A landscape with many peaks, sampled at points; each row gives a point and its height.
A climber steps from a point to whichever of its 2 nearest points has the largest rise for the distance, and stops where none of them is higher. Distance is the straight distance between rows; heights are no part of it.
(1253) height 4.75: [157 194 155 148 183 132  62 141 163 151 152 192 119 147 140 111 183 109
 155 164 152  98 149  90 124 158  96 162 105 159 142 132 129 112 113 172
 141 103 100 127 157 113 128 153 146 128 165 148 135  54 128 166 108]
(953) height 5.98: [101 149 108 140 154 145  78 125 151 131 189 195  99 125 119  87 126  86
 153 152 173 112 200 111 154 100 127 155 117 119 109 112 100 102  89 138
 114 136 124 121 128  87 110  63 129 127 149 162 169 114 156 134  87]
(730) height 4.89: [ 93 192 132 134 137 139 129 134 109 180 126 103 102 136 117  84 160 122
 153 118 130 188 169  62 136 100  85 163 115 109 117  93 186 159 116  79
 139 150 102 131 109 173 122 142 156 109 180  93 146 111 112 137 142]
(972) height 6.00: [141 146  97 135 163  85 178  87 112  61 122 126 131 144 179 145  66 150
  57 145 185 117 116 135 148 136 146  88 165 160 119 166 184 181 164 155
 126 105 188 138 106 114 125 134  83 114  70 122 114 143 112  97 154]
(684) height 5.87: [ 93 125 126 106  75 163 130 147 164 138 132 124 145  98 111  94 177  82
 161 102 109 143  79 122  52 106 128 138 132 135 165 101  93 117  60  49
  69 165 131 104 127  98  85 133 140 122 112 123  70 135 103 123 105]
(1015) height 2.53: [197 107 129  95 122 100  93 154 119 134 161  96 106 163 153 191 124 172
 140 123 118  83 113 134 193 121 132 122 100 135  78 142 120 112 157 134
 123 152 147 130 165 164 153 134 106 145 162 151 185 154 135 159 128]
(212) height 3.39: [ 48 126  96 147 129 116 163 135 102 148 127 181 113  97 123 134  70  89
 123 130 151 167 150 120 136 111  96 136 142  60 114 110 146 109 127 146
 157 110 154 149 106  86 160 102 132 147  98 146 111  86 128 120 140]
(1223) height 4.99: [143  72 146 116 100 173 150 185 126 155 132 140 134 117  80 151 162  98
 107 130 115 137 107 169  66 130  81 107  87 100 175  95 119  59  84 139
 121 119 107 123 124  71 124 131 126 154 165 129 109  76 153 181 117]
(1268) height 5.67: [163  88 103 101 163 109  66 113 143  72 141 182 126 140 185 137  74 135
 128 182 180  51 169 147 161 104 124 129  95 128 101 109  82 115 148 202
 110 130 124 160 156  66 106  60 108 133 129 188 140 122 107 131  58]
(1133) height 1.06: [124 175 134 121 188  96  97 117 153 127 123 123  81 152 146  85 133 131
 117 142 142  96 149 102 131 158 135 142 126 200 140 120 108 137 137 139
 154 128 126 123 150 165 114 148 135 115 114 112 133 104 145 139 133]
(1090) height 3.97: [130 104 127  90  99 161 124  94 124 153 167 117 125 100 110 110 131 138
 121  99 108 151 138 155 154 103 166 129 105  81 105 120 112 116 127 126
  85 166 156 109 132 147 127  82  96 119 172 122 158 195 145  83  92]
(996) height 4.38: [ 89 122 132 101  70 190 135 110 104 200 147  86 180 121 101 109 158 101
 140  95 115 136 112 132  94 111 163 105 129  90 144 108 121 139  74  53
  67 145 124 140 125 152 144  80 144 100 187 121  89 180 113 124 103]
(1265) height 4.09: [131 101 150 134 129  95 134 137 126 118  71 137 125 118 116 184  97 116
  75 107 104  80  74 157  86 157 117 104 130 133 153 136 126  85 156 167
 208  98 116 140 152 118 164 159 141 164  83 121  93  51 146 181 149]
(39) height 4.12: [132  89 127 182 118 131 203 187  86 124 113 113 149 127 105 161 144 132
 131 115 114 153 122 146 128 131 101  95 143 120 117 159 153 121 129  84
 160  96 106 108 110 116 162 169 131 161 156  96 149 137 151 166 168]
(817) height 5.21: [161 120 186 149 160 138  95 121 198 110 118 112 145 142 113 106 170 150
 119 117  84 132 156 112 157 174 170 160  86 168 164 139  90 111 138 182
 178  96 100 110 150 149 107 132 133 144 205 111 184 132 204 119 105]
(1179) height 4.00: [111 138 119  52 106 137 122  76 106 129 173 136  69  89 128 101  92 121
  43 118 153 158 115 146 127  94 130 146  97  96 130  90 149 122 113 164
  55 185 183 131 124 134  98 115  69 103  97 119 103 147  95  76 102]
(290) height 4.61: [170  40 165 112  93 167 139 167 116 138 113 129 146 130  95 199 129 137
  96 123  91 119  95 197  96 142 106  93  81  80 170 101 125  75 121 190
 152  96 106 146 133  78 138 111 133 161 178 144 112  95 152 173 125]
(440) height 6.30: [129  91 121  83  86 168 142 149 148 164 145 117 103 116 126 100 147 143
 168 105 115 135 115 146  76  94 102 135 126 111 157  91  99 100  92  69
  71 178 146 110 137 102  74 114 119 135 140 134  97 132  96 133 103]
(117) height 6.36: [ 75 150 118 153 193 126 148 127 124  97 125 152 101 136 120  90  76 116
  99 132 146 135 204 112 189 129 144 143 144 141  99 142 131 130 141 163
 193 100 121 123 112 129 137 104 127 150 132 113 196 129 198 122 155]
(230) height 5.10: [127 153 148 185 128 149 116 106 165 119 106 114 186 139 114 110 162 137
 182 137  83 170 155  78 150 121 150 169 152 108 114 145 124 144 144 140
 178  98  97 132 115 147 134 121 172 127 184 119 174 126 147 108 123]
(16) height 1.48: [108 181 120  91 133 121 148 132  60 142 146 107  72 121 151 145  80 117
  60 129 190 154 102 130 115 126 102  94 112 129 127 116 223 190 100  88
  93 140 149 148  93 136 156 157  99  92  77 115  68 134  89 143 169]
(563) height 4.46: [152  93 147 198  99 164 191 167  91 139 106 127 196 124 100 169 185 123
 143 141 110 192 122 143 108 157  64 112 139 103 160 164 183 121 126 127
 134  78 100 131  91  78 126 169 143 156 173 109 144 121 123 140 169]
(650) height 0.99: [140 198 122 122 181 121  59 132 144 144 163 156  78 173 159  71 143 132
 166 181 167  74 180  72 156 122 119 142 137 202  98 112 128 150 123 113
 129 146  93 122 154 161 118 120 143 100 138 142 154 105 123 163 120]
(682) height 6.29: [131 155 140 189 148 126 114 142 131  95 128 157 169 133 120 132 172 118
 128 147 128 113 126 122 110 168 123 129 151 170 162 174 126 132 102 138
 159  72  95 106 127 103 134 172 151 126 129 113 131 114 160 140 139]
(1184) height 1.90: [ 99  85 121  88 127 122 146  78 156 109  95 116 118 119 146 101  81 135
 104 130 107  93 106 151 102 139 191 126 139 145 152 102  70 127 150 148
 133 154 139 151 141 132 114  81 124 114  62 122  93 148 106  90 100]
(960) height 1.42: [116 140 118 143 147 155 121 155 111  73 153 122 165 135 134 107 160 119
 115 141 141  72 124 163  97 166 166  93 166 210 157 183 105 172  56  75
 120  92  85  96 116 110 130 155 142 107 118  90 135 188 184 150 130]
(508) height 1.18: [ 97 118 113 118 161 135 139 122 145 132 133 145  75 133 147  61 102 148
 124 136 137 122 187 134 132 133 129 148 132 138 158 106 105 113 135 141
 146 127 147 121 129 108  78 110 109 135 135 122 147 125 144 105 111]
(760) height 5.94: [149  93 106 128 144 140  65 100 158  93 169 184 117 125 148 109 104 109
 155 162 168  90 194 155 161 104 147 143 113 115 109 133  73 115 116 177
  93 135 133 120 143  67  86  46 106 138 144 191 157 145 134 107  58]
(643) height 1.39: [ 74 210 125 103 170 104 117 135  88 154 105  84  48 114 134 102  80  87
  62 120 177 139 129 113 118 149 109 107  93 153 135 102 191 183 107  79
 128 135 122 147 102 171 148 155 129  96  64  97  69 116 125 144 184]
(1205) height 4.19: [150  93 114 110 154 103 135  49 159  82 120 151 124 129 160  69  83 157
  91 173 158 117 163 132 140 144 147 152 141 128 139 111 115 129 176 195
  99 146 175 133 131 120  67 105  84 112  82 143 117 133  87  32  87]
(11) height 5.95: [125 135 124 126 120 146 102 151 156 170 142 154 121 130 134 103 173 126
 190 129 122 131 137 103  99 121  98 152 117 113 147  99 107 109  94  80
 102 143 124 118 141 107 102 120 143 124 164 144 105 100 109 142 105]
(673) height 5.81: [157 127 121 129 143 133 151  89  99  87 153 141 124 137 170 111  96 169
  89 152 169 118 137 157 140 148 129 111 155 140 144 163 156 156 137 165
 101 102 163 131 120 100  98 132  89 116 118 122 132 153 108  93 128]
(402) height 5.55: [166 106 152 157 154 167  97 173 137 139 151 159 132 152 129 154 159 129
 165 148 118 110 161 148 171 150  92 129  92 119 127 142 121 106 130 177
 156  96  95 133 140  97 137  98 140 162 218 147 200 126 168 173 122]
(194) height 6.11: [171  67 134  81 121  89 112 107 161 112 109  92 128 139 150 181  97 157
 127 121  77  62  82 147 145 125 173 123  99 130 105 116  67 104 180 163
 144 159 143 155 169 167 146 101 118 135 100 151 133 135 113 126 100]
(843) height 4.63: [180  92 143 151  78 159 159 169  74 122 159 135 186 124 117 210 134 144
 157 120 138 160 110 182 164 122  98  88 126  65  98 150 157 112 140 159
  90 112 131 130 109 101 151 128 120 156 182 156 177 186 131 140 141]
(1091) height 3.78: [120 110 154 165 120 103 129 144 137 153  82 113 161 108  87 192 145 117
 140  91  82 141 106 112 169 139 148 130 115  92 102 136 106  99 166 141
 192 103 104 140 144 164 200 146 150 163 160 122 150 111 156 144 137]
(642) height 3.54: [ 70 117 111 136 104 123 161  93 104 104 128 157 136  86 128 129  66 109
  81 129 149 157 115 148 117 122 145 114 165  88 132 128 135 133 123 165
 125 114 162 148 108  88 146 106 109 125  67 136  92 131 118  87 126]
(929) height 2.01: [142  90 113  57 146  92 142 100 154 102 120  98  61 149 167  98  74 172
 101 142 114  84 126 139 124 121 131 136 115 161 113 109  99 110 174 135
 119 188 172 122 142 147  80 113  89 125  66 122 129 129  87 101 122]
(809) height 5.41: [112 109 127 121 102 142 150 159 142 120 139 140 123  89  97 130 145  93
 109 122 117 134  96 159  64 122 111 129 126 135 161 117 107  94  73 105
 112 141 122 109 126  85 115 148 125 140  96 116 101 105 134 148 126]
(385) height 3.06: [ 95 135  97 154 147  70 153 148 117 166  92 162  94 136 147 141  95 119
 179 126 141 140 144  88 146 109  89 148 146  93  81 104 154 115 181 101
 173 140 144 149 136 144 170 111 144 138 101 157 120  72 102 152 162]
(354) height 2.06: [131 118 106  95 121  91 144 102 140 126 138 127  58 118 145 105 103 144
 111 129 129 147 118 123 112 106  99 157 125 123 120 106 132 112 154 128
 100 178 182 116 122 130  81 146  83 124  62 132 104 106  77  90 142]
(818) height 5.17: [ 79 213 130 148 131 151 157  87 124 157  89  90 130 141 116  57 128 118
 140 126 124 229 187  59 141  92 112 188 149  92 100 108 196 183 134 107
 148 140 125 143  83 179 114 133 155  94 146 101 146 118 106  92 148]
(965) height 1.12: [103 148 133  81 182 104 130 124 137 163  93 104  56 158 138  67  88 147
  95 125 127 126 158 111 128 148 125 148 102 158 151  77 109 110 157 137
 167 154 144 140 150 168 108 129 122 128 121 107 129  97 134 136 134]
(400) height 5.61: [121 157 127 131 143 135 136  97  98 141 146 115 123 139 142 116 118 145
 107 138 144 139 147 119 154 143 139 133 134 135 133 138 159 160 133 147
 132 116 137 143 118 145 146 128 128 110 140 116 146 146 127 115 143]
(138) height 5.84: [120 167 143 205 156 146  94 134 159  71 133 168 196 126 105 128 161  92
 154 159 119 127 151 106 140 145 151 139 159 147 114 187 105 136 105 162
 182  59  77 107 110 111 156 127 171 126 154 129 174 122 182 135 125]
(343) height 5.42: [135 172 150 199 154 139  87 124 193  72 145 163 164 138 116 103 166 105
 191 161  97 157 181  65 170 100 122 173 140 136  89 158 120 127 130 160
 179 106  84  96 107 113  96 131 158 138 177 126 212 115 180 120 119]
(488) height 6.77: [133  64 124  87 101 189 133 160 146 147 151 140 119 131 144 135 113 134
 184 124 144  87 143 165  76  91  91 119 123  97 158  99  89  98  80 108
  77 145 142 130 135  82  75  63 119 147 152 177  99 117 111 162  82]
(1254) height 1.81: [ 79 135  88 117 132 118 129  76 119 120 129 132 129 140 138  73  89 121
 154 127 133 108 151 127 147 104 191 123 173 126  81 122 104 156 151  93
 115 159 143 134 127 164 141  60 137  99  96 147 134 180 122  83 115]
(656) height 3.88: [100 111 153 122  88 105 129 120 104 113  97 129 149 105 102 204  82 105
  41 110 115 104  45 156 103 132 149 101 122 111 136 127 140  99 131 188
 167 103 126 171 139 107 196 135 135 147  68 132  85  94 140 162 132]
(351) height 2.41: [202 108 124 114  99 119  93 126 127 112 169 103 151 134 135 165 147 169
 156 109 105 105 117 144 180 107 168 119 132 132  73 163 107 131 153 117
  81 166 147  97 148 172 135 133  96 130 147 149 178 203 134 110 117]
(509) height 5.34: [125 144 130 194  91 131 153 152  78 128 136 146 204 105  86 200 158  88
 146 141 127 187 118 126 145 120 110 117 138  69  95 172 154 118 121 135
 133  90 111 133  90 106 194 150 147 133 141 130 152 130 129 133 160]
(4) height 4.37: [117 169  97 171 189 114 194 150 110 148  98 129  93 177 158 140 116 155
 137 142 177 159 157  92 137 119  79 123 149 145 115 151 225 194 162  73
 174 115 146 126 111 138 136 140 118 126 119 111 129  87  97 169 203]
(887) height 0.42: [194  92 152 142  77 187 143 152 131 125 166 137 181 107 102 137 191 143
 152 128 116 176 115 162  95 144  95 122 122 100 169 139 126 102  96 143
  63 116 133  99 109  84  78 150 105 129 175 145 131 156 119 110 116]
(619) height 0.33: [169 138 140 134 124 170 107 140 116 140 182 159 149 132 129 135 165 134
 134 158 156 129 135 150 120 149 105 128 118 128 166 143 137 122  83 153
  87 107 128 129 129  86 105 140 126 124 169 144 132 129 117 141 114]
(271) height 6.32: [131  79 110 106 135 158 125 127 120 131 140 146 115 141 168 120  92 157
 148 146 145  95 155 160 130 123 113 118 130 102 142 109 108 119 132 145
 115 122 137 147 143  93 102  64 114 140 159 161 125 136 117 125  86]
(496) height 4.15: [111 105 128  90  99 168 134 131 106 192 135  82 126 133 123 112 140 148
 139  90 101 128 127 143 141 114 156 111 118  97 130 103 116 131 123  69
 109 160 126 130 139 168 144  98 141 124 199 102 135 181 128 134 113]
(1289) height 5.99: [123 104 135 167 174 136 126 147 135 114 120 148 116 147 130 138 105 131
 154 135 112 130 186 132 199 137 111 137 126 117 104 148 130 121 168 185
 194  94 109 131 124 114 140  90 142 174 179 138 220 130 179 138 145]
(312) height 4.21: [188 101 142 148  57 170 165 192  63 151 150 111 205 125  84 207 185 131
 145 124 137 162  86 163 118 137  95  92 117  93 126 134 160 106 105 130
  80 120 109 121 106 116 160 185 121 150 185 146 142 161 121 165 151]
(1213) height 1.96: [117  63 118  55 140 157 147  91 147  97 113 110  88 138 172  68  65 176
 102 139 114  67 139 172 107 124 164 118 127 145 151 106  72 123 151 137
 115 161 154 116 141 113  63  71  95 129 111 110 127 160 114  96  93]
(955) height 4.51: [175 144 143 143 161 150  59 111 177 146 137 175 157 154 158 107 172 138
 171 178 137  83 148 102 114 168 145 159 120 160 164 124  97 136 107 169
 114 103 110 136 158 105 107 121 143 109 171 170 108  87 106 138  94]
(17) height 1.73: [ 92 159  88 135 128 126  94 119 136 101 159 140 124 134 126  77 138 113
 178 129 127 110 163 105 139  82 168 137 172 151  77 136  97 152 111  59
 113 157 114  91 122 138 121  91 151 104 126 135 157 175 149 110 117]
(224) height 5.22: [ 61 175 144 160 143 143 116 124 176 145  98 142 154 131 106  49 154  95
 192 121 109 165 167  57 109 107 133 176 127 105 135  86 105 120 101 105
 169 112 101 121 131 131 109  95 173 117 180 124 131  85 157 122  96]
(419) height 5.39: [ 87 183 121 123 135 155 164  87  87 149 131 103 122 129 117  80 110 128
  99 113 135 192 182 105 166 106 138 148 146  95 103 133 196 184 136 123
 123 137 135 128  86 173 140 114 118  94 147 100 159 162 132  80 151]
(568) height 4.11: [129 135 164 160 129 103 119 147 143 147  69 123 167 121  84 153 182  98
 106  89  92 147  89  99 122 159 131 133 102 130 154 132 133  98 138 128
 187  98  93 112 143 154 163 195 153 159 157  97 123  85 161 153 128]
(172) height 6.72: [101 145 145 169 137 120 145 120 117 113 118 147 152 111 113 118 138 111
  64 142 138 137 112 140  78 183 125 130 153 173 200 154 154 134  95 143
 160  75 115 125 114  97 122 170 137 121  85 101  85 106 149 132 142]
(70) height 0.63: [204 141 138 147  74 101 133 171 137 100 159 116 174 110 119 201 190 143
 139 109 133 150  60 127  98 130  90 116 154 152 135 165 145 135 102 113
  63 130 150  84 111 128 102 243 101 128  81 142 106 131  97 127 166]
(334) height 4.86: [ 95 172 155 176 144 107  96 119 180 129  78 160 178 122 105 108 176  87
 174 117  95 170 120  59  96 147 131 181 134 110 145 114 107 115 126 135
 175  95 103 123 139 130 134 154 165 126 136 141  95  60 142 117 110]
(707) height 4.49: [ 86 120 153 186 121 121 143 154 149 150  53 147 183  99  80 141 171  82
 167 101  89 176 111  94 101 138 104 136 124  83 145 118 130  90 132 109
 195  88  77 118 132 118 157 157 174 167 165 115 102  62 152 138 114]
(842) height 3.69: [ 92 120 135 112  96 127 116  92 129 100 132 156 141  86 111 164  94  84
  50 133 143 109  73 162  98 130 173 127 120 127 150 116 106 112  91 186
 126 117 134 165 132  89 156 102 121 120  63 133  85 118 122 129  93]
(103) height 5.58: [ 70 136 123 149 131 147 125 117 153 159 138 160 130 105 113  82 143  90
 151 136 141 153 163 109  91 124 113 158 129 107 163 103 101 110  88 113
 131 112 131 130 122  90 115  87 150 124 141 134 107 102 146 112  99]
(601) height 6.19: [118 146 112 136 154  58 188  94 140  86 107  88 103 133 140 134  80 126
  35 118 153 142 109 117 129 149 150 108 155 177 142 157 164 172 157 156
 155 105 183 125 115 153 106 161  88 104  26 113 101 109 133  85 175]
(1062) height 4.62: [ 92 127 120 140  86 167 124 104 126 188 116 104 194 138 117 124 150 121
 203 111 100 129 132 103 115 107 172 125 160  72 115 123 107 151 118  76
 112 127 115 153 125 156 165  58 172  97 181 153  93 151 102 116 103]
(525) height 3.77: [143 178 132  85 107 106  95 115 116 138 167  76  75  85 116 129 146 114
  98  96 132 172 108 112 145 120 123 127  91 119 107 118 157 168 116  85
  53 174 143 120 105 196 119 166  97  88  96 108 110 163 112  72 143]
(606) height 2.22: [152 104 100 117  81  96 146  80 121  67 134 140 151  97 129 168  81 123
 142 112 129 123  86 147 145  82 168 112 179 109  69 162 115 128 162 134
  66 177 177 120 130 133 135 118  96 131  33 161 115 185  97  67 127]
(956) height 6.41: [ 97 151 138 131 152  94 155  96 138 105 100 119  93 122 131  98  95 127
  34 135 149 137 122 132  84 171 130 142 145 183 189 129 141 142 122 164
 158 102 148 130 119 124  90 170 109 117  44  93  81  93 133 116 149]
(495) height 3.89: [114 160 130  44 129 141 121 104 104 162 157  92  41 105 127  76 119 143
  72 104 144 169 137 133 141 120 111 135  91 117 126  91 160 154 117 103
  63 186 156 118 113 173  96 134  81  92 119  96 107 154 112  81 127]
(356) height 4.85: [111 123 134 179  94 165 125 108 141 165  99 120 210 113 108 144 157 127
 212 124  84 178 149  98 139 110 144 153 148  50 118 140 124 142 130 132
 148 102 102 154 109 136 162  83 174 116 181 149 122 120 111  96 111]
(144) height 6.01: [ 87 169 112 147 160 111 101 128 144 102 168 161  93 114  95  84 126  88
 126 130 139 150 197 101 165  91 132 159 123 137  89 122 115 120 108 127
 151 142 115  96 112 122 132 113 138 126 136 118 183 134 194 113 121]
(1167) height 2.92: [139 137  99 134 130  60 153 142 119 139 143 142  80 126 139 182 102 123
 121 120 142 156 121 101 171  98  87 141 114  99  76 127 162 115 170 135
 140 151 176 130 124 138 146 151 100 142  89 147 142  85 108 142 169]
(821) height 2.30: [158 118  98 122  87 115 120  97 111 107 141 116 166 124 127 136 125 146
 184 109 109 116 107 135 154  87 180 112 175 108  53 159 114 141 167  83
  64 178 153 111 138 175 144 107 113 107  92 157 129 221 102  84 129]
(1231) height 4.27: [165 112 128 142 140 110 129  63 164 117 112 140 145 133 150  84 140 167
 152 166 125 137 154 111 118 162 142 160 153 147 159 121 115 142 167 163
 113 131 154 131 132 138  82 126 117 101 103 148 109 123  85  49 106]
(543) height 4.10: [138 110 114  72 127 141 108  61 154 113 158 143  94 101 143  75 108 132
  96 150 149 115 130 151 109 115 161 161 116 125 137 103  91 124 119 162
  61 175 172 123 141 109  66  91  83 108  94 142 107 142  82  68  73]
(566) height 5.40: [103 109 119 147 125 137 146 149  73 134 126 142 166 145 143 191  86 134
 148 124 138 111 129 145 191 116 138  89 138  76  81 141 147 133 157 146
 170  95 113 173 134 120 219  73 163 153 180 141 173 157 155 165 133]
(501) height 2.79: [155 147 106 135 131  90 108 142 105 134 162 181  88 156 152 182 105 137
 143 146 168 145 166 100 217  97  81 143 108  93  64 129 180 108 174 161
 132 157 160 138 134 113 150 104 109 151 131 171 190 101 119 145 141]
(666) height 4.36: [166 134 140 139 152 132  85  80 194 146 113 141 169 153 153  77 161 154
 180 177 115 115 161  82 120 161 167 175 135 152 149 102  99 147 144 164
 115 128 125 145 146 152 105  93 148  89 151 173 111 110  94  79  90]
(122) height 1.65: [113 139 113  82 149 122 129 119  90 140 123 109  89 158 166 105  93 149
  96 138 160  84 101 150 104 142 127  96 136 176 151 121 147 152 121 103
 122 132 132 154 136 129 130 127 134 114 104 112  86 128 105 166 139]
(417) height 2.13: [135  90 102  95  88 117 148 119 129  85 138 153 101  88 135 146  75 131
 133 119 129 125 105 162 102  78 122 135 156  91 107 117 113 103 137 139
  89 175 171 119 120  91 104 111  88 140  50 157 115 131  88 104 126]
(219) height 5.83: [163  89 145  68 106 125 106 109 154 107 128  79 110 128 123 158 124 152
  77 104  74  75  78 172 130 145 196 121  89 167 146 135  70 114 135 143
 130 155 134 126 152 159 124 126 111 126 117 108 141 163 138 135 114]
(595) height 4.84: [113 147 145 200 107 156 156 150 110 142 102 131 195 113  80 153 196  89
 148 143  99 221 133 101 126 135  71 149 105  85 130 150 177 116 116 140
 146  87  82 137  94 100 153 157 159 146 176 103 167 103 141 130 141]
(828) height 0.25: [161 152 110 115 128 127 100 168 111 117 191 175 106 126 132 150 144 121
 142 147 173 103 124 145 123 111  97 133 116 142 111 140 121 107  76 119
  86 142 133 124 134  94 118 160 116 127 107 150 136 127 124 171 124]
(1282) height 1.86: [ 76  86 119 111 134 141 163  55 140 118  82 111 152 129 141  60  71 151
 129 124 117 114 151 142 129 137 223 111 173 127 132 116  86 155 170 139
 134 132 143 143 133 151 122  56 126 102  94 119 115 184 137  47  96]
(391) height 3.65: [ 94  80 141 139 112 112 169 126 116 128  99 100 150 105  90 176 100 133
  76  87  95 153 106 151 162 140 167 106 126 104 124 142 116 108 151 153
 184 103 127 139 125 145 187 133 118 152 121  99 146 151 175 120 141]
(206) height 3.57: [135 144 129  79  84 146 113 153 110 142 151  80 115  97 114 127 161 110
 123  91 124 140  72 146 100 110 127 109 112 142 132 114 135 150  86  54
  50 175 119 113 115 163 117 172 125 102 102 109  86 177  97 129 143]
(1152) height 1.62: [ 93 180 116 133 158 125  83 150 142 101 140 123 116 157 148  64 160 114
 167 134 127  79 144 100 113 120 152 119 152 205 119 136  98 173  98  53
 136 130  84  93 130 150 117 141 167  98 132 101 131 154 156 145 139]
(640) height 3.85: [115  48 131 146  81 148 197 161 105 118 116 104 145 103  90 149 117 134
  86  98  91 155 102 178 111 129 134  85 143 110 142 136 125 105 127 108
 152 117 118 115 112 106 149 144 108 159 132  90 140 160 159 133 151]
(798) height 0.75: [191 143 127 119 119 100 125 199 127 121 148  93 110 138 131 178 176 151
 152 113 144 117  90 119 120 129  77 102 130 174 116 159 153 145 105  60
  81 145 126  91 127 145 100 231 109 129 116 123 109 124 105 165 175]
(104) height 3.21: [ 65 165 111 183 127  97 156 129 114 165 101 150 133  98 106 135 123  93
 170 118 129 192 147  73 132 104  94 168 149  68  92 113 154 121 144 111
 170 111 132 142 111 132 170 125 159 134 112 136 115  85 105 124 150]
(14) height 1.32: [129 122 107 114 157 143 139 154 116  81 164 133  88 132 145 108 121 135
 103 143 158  72 133 178 108 137 129 105 142 196 147 165 108 132  80  98
 115 126 117 100 128  96  99 150 117 130  99 100 145 160 158 163 130]
(493) height 0.52: [202 128 144 152  67 139 148 171 127 105 171 137 186 101  97 157 203 141
 163 118 129 198  99 131 106 118  76 130 125 110 131 154 144 108 103 118
  43 140 135  72 101 104  84 218  91 136 140 136 145 157 110 106 141]
(311) height 5.86: [176  65 118  83 135  97 110 121 146 100 117 143 125 136 179 176  76 168
 139 163 119  58 120 146 130 110 120 131  99 116 104  95  86 105 171 184
 129 151 136 161 163 110 127  87 122 133 101 180 115 106  91 130  79]
(1263) height 1.85: [ 91  87 139  92 143 116 138  89 161 164  41 102 132 141 135  88  81 130
 129 121  96 105 124 130  87 157 185 117 123 138 166  69  76 120 169 143
 165 153 127 176 153 162 129  79 165 113  81 129  62 108 107 116 108]
(579) height 5.02: [140  90 114 131  88 127 155 156  70 111 151 138 155 130 128 211  85 139
 140 103 138 142 120 168 193  91 131  87 135  58  58 147 149 114 162 139
 127 126 143 144 121 114 191  96 115 161 158 153 176 188 144 137 134]
(1260) height 1.71: [143 123 136  47 165 118 112 113 112 155  96  95  66 180 156 105  91 184
  90 146 123  72 100 141  81 157 109 107  97 184 167  98 129 111 143 130
 142 144 131 153 150 134  97 135 134 130 114 103  78  81  88 173 139]
(1009) height 5.54: [173 106 169 108 123 116  96 105 174 126 127  79 134 131 109 148 162 162
  70 103  76 125 115 137 162 174 190 137  81 164 158 145  89 115 141 173
 145 123 129 120 152 179 123 146 109 129 167 101 164 158 180 104 110]
(147) height 4.60: [124 190 121 173 162 129 149 149 126 153 115 133  93 162 154 100 158 147
 182 142 148 162 177  66 141 104  63 159 146 146 106 140 201 170 136  72
 158 128 106 125 118 137 113 150 148 119 154 100 160  84 106 168 174]
(448) height 3.76: [157  94 131  86  74 171 144 147 114 135 166  97 143  95  96 132 156 131
 127  88 112 146  91 173 114  97 142 113 117 111 118 125 109 113  93  88
  49 179 131  94 128 143 121 139  97 125 148 114 145 200 135 117 110]
(1060) height 5.11: [143 146 148 132 181 158 106 156 115 151 141 168 104 158 137 133 141 123
 124 157 157  88 148 145 137 167  79 123  92 141 158 137 143 102 116 180
 161  89  95 146 153  93 147 131 144 154 184 122 158  77 156 201 123]
(1068) height 4.35: [147  65 160 156 113 129 141 152 136 136  76 141 154 113 100 181 137 128
 112 109  87 127 100 161  95 166 115 112 120 102 182 132 120  87 144 169
 193  84 101 137 137 100 146 140 144 166 134 126 102  80 160 159 129]
(420) height 1.29: [137 215 136 117 159  80  87 147 122 148 108  60  73 135 142 129 123 104
 105 119 160 109 110  85 140 159 107 103  92 185 122 131 178 182 141  79
 121 117 103 137 124 212 139 174 151 100  88 106  83  95 122 148 184]
(102) height 2.66: [194 136 127 140 156  88 101 133 136 131 144 131 114 165 160 180 122 155
 147 157 135  87 146 105 206 137 104 140 109 141  88 144 145 118 178 188
 153 124 142 149 159 147 152 122 116 152 151 159 196 100 136 154 130]
(832) height 0.87: [162 133 128 118  87  89 139 194 109 132 136  96 111 106 106 210 157 105
 118  88 131 130  60 130 121 104  94 107 109 136 100 133 147 120 109  78
  97 155 129 115 123 156 150 218 117 146  86 126 105 125 103 172 172]
(1128) height 1.24: [ 89 127  96  96 142 119 136 132 136 102 139 136  67 121 139  86 106 117
 120 129 137  94 136 147 114 109 138 139 137 167 126 124  91 124 110  89
 124 166 140 107 125 113 101 115 116 125  77 103 132 146 133 125 127]
(321) height 4.94: [152 123 153 158 166 164  93 131 160 100 144 120 150 158 136 106 152 158
 140 146 106  85 166 133 164 162 179 133 135 181 141 159  98 140 126 152
 168  86  93 108 145 134 128 105 146 139 206 117 203 163 191 142 117]
(305) height 1.79: [132 118 140  92 160 117 105 101 149 176  50 117 120 157 141  80 120 144
 121 134 110  93 115 129  68 179 144 120 124 166 199  80 100 109 152 136
 160 136 121 156 155 146 105 121 166 126 110 122  50  70  96 144 123]
(164) height 1.57: [124 153 129  99 142 111 163 113  79 115 105  98 104 154 169 135  71 154
  28 139 176 114  80 141  93 142 112  81 142 170 161 129 212 176 127 130
 127 104 157 166 109 108 143 158 110 114  75 114  47 115  86 153 164]
(1073) height 1.15: [133 190 136 136 128  99  73 158 120 154  91  91 139 143 128 137 178  95
 137 101 112 112  76  83 116 140 118 101 112 162 129 139 151 166 134  64
 134 109  85 127 134 193 157 202 179 125 125 107  77 108 107 166 170]
(119) height 1.01: [144 130 128 128 105  83 104 173 145 146 106  96 122 130 114 175 176 107
 141  83  85 113  65 106 122 121 116 120 104 141 109 129 107 115 148  77
 132 140 114 112 149 173 145 199 148 151 124 112 108 114 110 160 149]
(521) height 1.52: [ 98 149 110 153 144 127 153 133 106  88 123  89 135 151 146  84 133 143
 146 120 128  92 138 141 109 131 163  91 188 196 128 173 123 195 110  33
 136 111 104  97 109 144 120 144 150  99 111  86 127 192 151 125 160]
(217) height 5.82: [114  99 129 163  95 147 163 152  73 164 120 140 182 119 117 197 120 119
 165 128 133 138 116 148 140 125 110 106 143  62 114 134 157 124 129 129
 149  96 119 162 127 100 195 113 155 150 157 152 117 126 126 155 146]

Where does a climber stop that starts at each point below?
(525): (117)
(147): (172)
(448): (172)

Call two points neighbours if one is among the 2 nearest of the other. Go from one point of each pair to the other, from neighbour to neighbour, staying as high as possible. Name the lowest point that can't be avoided.
(217) / (172): (385)
(194) / (117): (1268)
(488) / (217): (391)
(194) / (172): (206)
